Each row is a point on a landscape with many valleys, with its height.
From any point a ball rolls to the lowest of the 3 points nearest to it. It stops when none of these is lower. Distance is the straight distance between rows; heights are no part of it.
Fedig h=2.23: [-13 -43  -9 -45 -16 -16  56 -61 -71  46]
Reda h=5.11: [-26   3   9  23  19   1 -14  -9  14   6]
Vibom h=1.22: [-20 -25  20 -22  -1  -1  31 -47 -48  22]
Fovek h=1.65: [ -4  -5  26 -24  -4  -3  41 -41 -16  -2]
zot h=5.69: [  9  13  12  -1  17   3 -21  10  17 -12]
vebok h=0.59: [-22 -22  28  -9 -11   3  41 -46 -28  17]
miza h=4.28: [ 16  21 -46  36   5  -4 -29  45  56 -16]
feba h=0.56: [ 35  25  10 -30   6  13 -32  37  -6 -22]
seli h=2.86: [-28 -18 -15  43  11   3  -3   0  65 -20]
mev h=2.24: [ 27  28  -3  -9   1   4 -48  50 -12  -3]
tovav h=4.70: [ 16 -18 -40  -9  18  22  -2  14  67 -60]
kofe h=3.09: [-12 -18   6  12  10  17  11  -7  55 -30]
retu h=2.11: [-26 -10  26  -1   0   6  19 -26   8  -4]
Zalo h=1.83: [-31 -24  -4 -23  20  -3  -8 -39 -61  43]
veg h=2.61: [-12 -43  34   1 -46   0  66 -52 -29   9]
gefur h=5.93: [ 36  20 -20   5 -10   4 -41  67  25 -21]
gal h=5.77: [ 24  -3 -41   8  10  12 -24  35  63 -41]
Raboz h=1.91: [-38 -21  29  14  -1   7  20 -28   1   6]
nani h=5.70: [-16  29 -40  29  29 -20 -46  13 -35  52]
vute h=3.84: [ -3  16  -4  20  15  -5 -25  17  20  -9]
tolug h=2.67: [ 22 -13  18 -27 -24 -11  86 -40  23 -37]
Dutos h=5.44: [-37  16  -9  48  19  -9 -21   5  18  12]
nel h=3.97: [ 23   7  21 -32   7   6  30 -16  11 -26]
Nat h=3.95: [ 10 -22  -8  -9  12  16  26 -16  60 -47]
git h=1.50: [  5   2  20 -37  21  -3  19 -36 -39  10]
raf h=1.42: [ -3  -4  25 -15   5   8  23 -23  12 -15]
Duzi h=1.53: [-15  -9   9 -43  19  -9   8 -46 -53  31]
Nul h=2.54: [-45 -17  15  24   6   4   2 -21 -10  21]
luser h=2.58: [-20  -8 -11  29  13  10  -4   8  58 -18]
Movam h=3.94: [ -2 -17 -26   0  17  14   4   9  67 -45]
rulun h=4.45: [ 21  54 -33  38  -5 -18 -47  45 -14  34]
peki h=5.67: [ 33  14  20 -22  18  10  -1   3  14 -29]
lud h=2.28: [-46 -22  16  -4  12  -1   7 -38 -35  32]
kirar h=1.73: [ -8 -32  24  -5 -48 -12  71 -54 -42  11]
Zaz h=2.09: [ -7   1  25 -25  14   3  16 -31 -16   1]
nin h=1.90: [-16 -35 -19 -62  17  -7  11 -49 -65  57]
zopap h=5.88: [ 23   1 -77  36   3   7 -28  53  65 -30]
Gika h=6.35: [ 35   3 -18 -13   9  16 -16  36  48 -47]
Gapet h=1.68: [-36 -51  30  16 -39   9  34 -47 -38  19]
konu h=4.62: [ 42  23 -61  31 -27  -2 -36  81  42 -11]
ses h=0.81: [  3 -24  26 -21 -51 -26  86 -50 -12  -4]
Meb h=6.12: [ 13  21  10 -41  27   3 -17  -3 -39   6]
Sar h=3.92: [ 32  50 -39  28 -26 -18 -48  70 -13  30]
Buken h=4.29: [ 16  41 -17  17   9 -12 -48  47 -19  15]
fako h=2.74: [ -5  11 -26  41  11  -4 -18  26  58 -18]
bati h=1.34: [-19 -48  29   3 -55   3  63 -56 -50  28]
Befu h=0.19: [-14 -23  25  -2 -14   9  44 -39  30 -21]
keba h=0.76: [  3   7 -16  18  16   6 -12  20  50 -24]
roban h=2.51: [ 31  30   7 -28   2  -3 -44  41 -32   1]
zugik h=3.67: [-14 -40  32   8 -39   9  63 -46  -3  -5]
Moz h=4.26: [-46  -7  -9  15  22  -8 -25 -23 -42  48]
bes h=2.80: [ 19  12  28 -36  12  -2  28 -28 -15 -15]
zaf h=4.16: [ 10  -5  24 -22   4   7  36 -23  33 -36]
pugo h=2.60: [  2 -52  12 -12 -63 -21  75 -52 -69  27]
zogak h=2.05: [-49 -46  25  49 -34  17  14 -20  10   9]
zizup h=5.37: [  4  25  -3   8  25  -3 -33  25  -5   4]
kob h=5.40: [-44 -11   9  51   3  -7  -5  -2  31   6]
pefal h=4.22: [ 44  39 -39  15 -51 -17 -49  88   7  11]
Nozed h=5.33: [  2  33 -19  38  16 -11 -33  34  13  12]
Kuda h=6.18: [ 13  21  11 -14  24   7 -29  13  -9   1]
vor h=3.34: [ 34  33 -17   5 -18 -11 -52  70 -21  10]
tupa h=4.32: [-17   0   9  -8  25   3 -10 -15 -27  15]
rafur h=3.48: [-35  -3   4  13  26  -3 -17 -17 -23  28]
Vuka h=4.33: [ 42  40 -51  30 -54 -12 -37  89  20  10]
puz h=1.47: [ 28  -5   2 -31  15  19  26  -5  46 -47]
modap h=1.84: [  6 -12  27 -20 -19 -11  71 -44   6 -19]
maso h=5.04: [ 36  19  20 -59  16   4 -15   2 -52   3]
zuteg h=1.63: [-43 -33  20  36 -14   9  20 -22  34  -5]
Biti h=5.68: [  8  23  -3 -16  31   2 -43  15 -40  19]
fefe h=2.12: [ 45  27  19 -50   4  12 -22  29 -21 -16]
Lotek h=1.03: [-23 -26  21   6  -8  15  32 -27  25 -11]
rofon h=5.32: [ 21  39 -34  32  -3 -10 -38  57  14   2]
sil h=4.53: [-33  10 -15  21  34 -12 -35  -4 -34  43]
Vafur h=3.22: [ 35  28  -1 -25 -20   7 -52  68 -12  -8]
zera h=5.14: [  6  29 -12   4  27 -11 -52  27 -30  24]

For each start below, name the point where the ball stops.
Meb | feba
nin | vebok
tovav | keba
lud | vebok
Zalo | vebok
Vuka | feba
Fedig | vebok
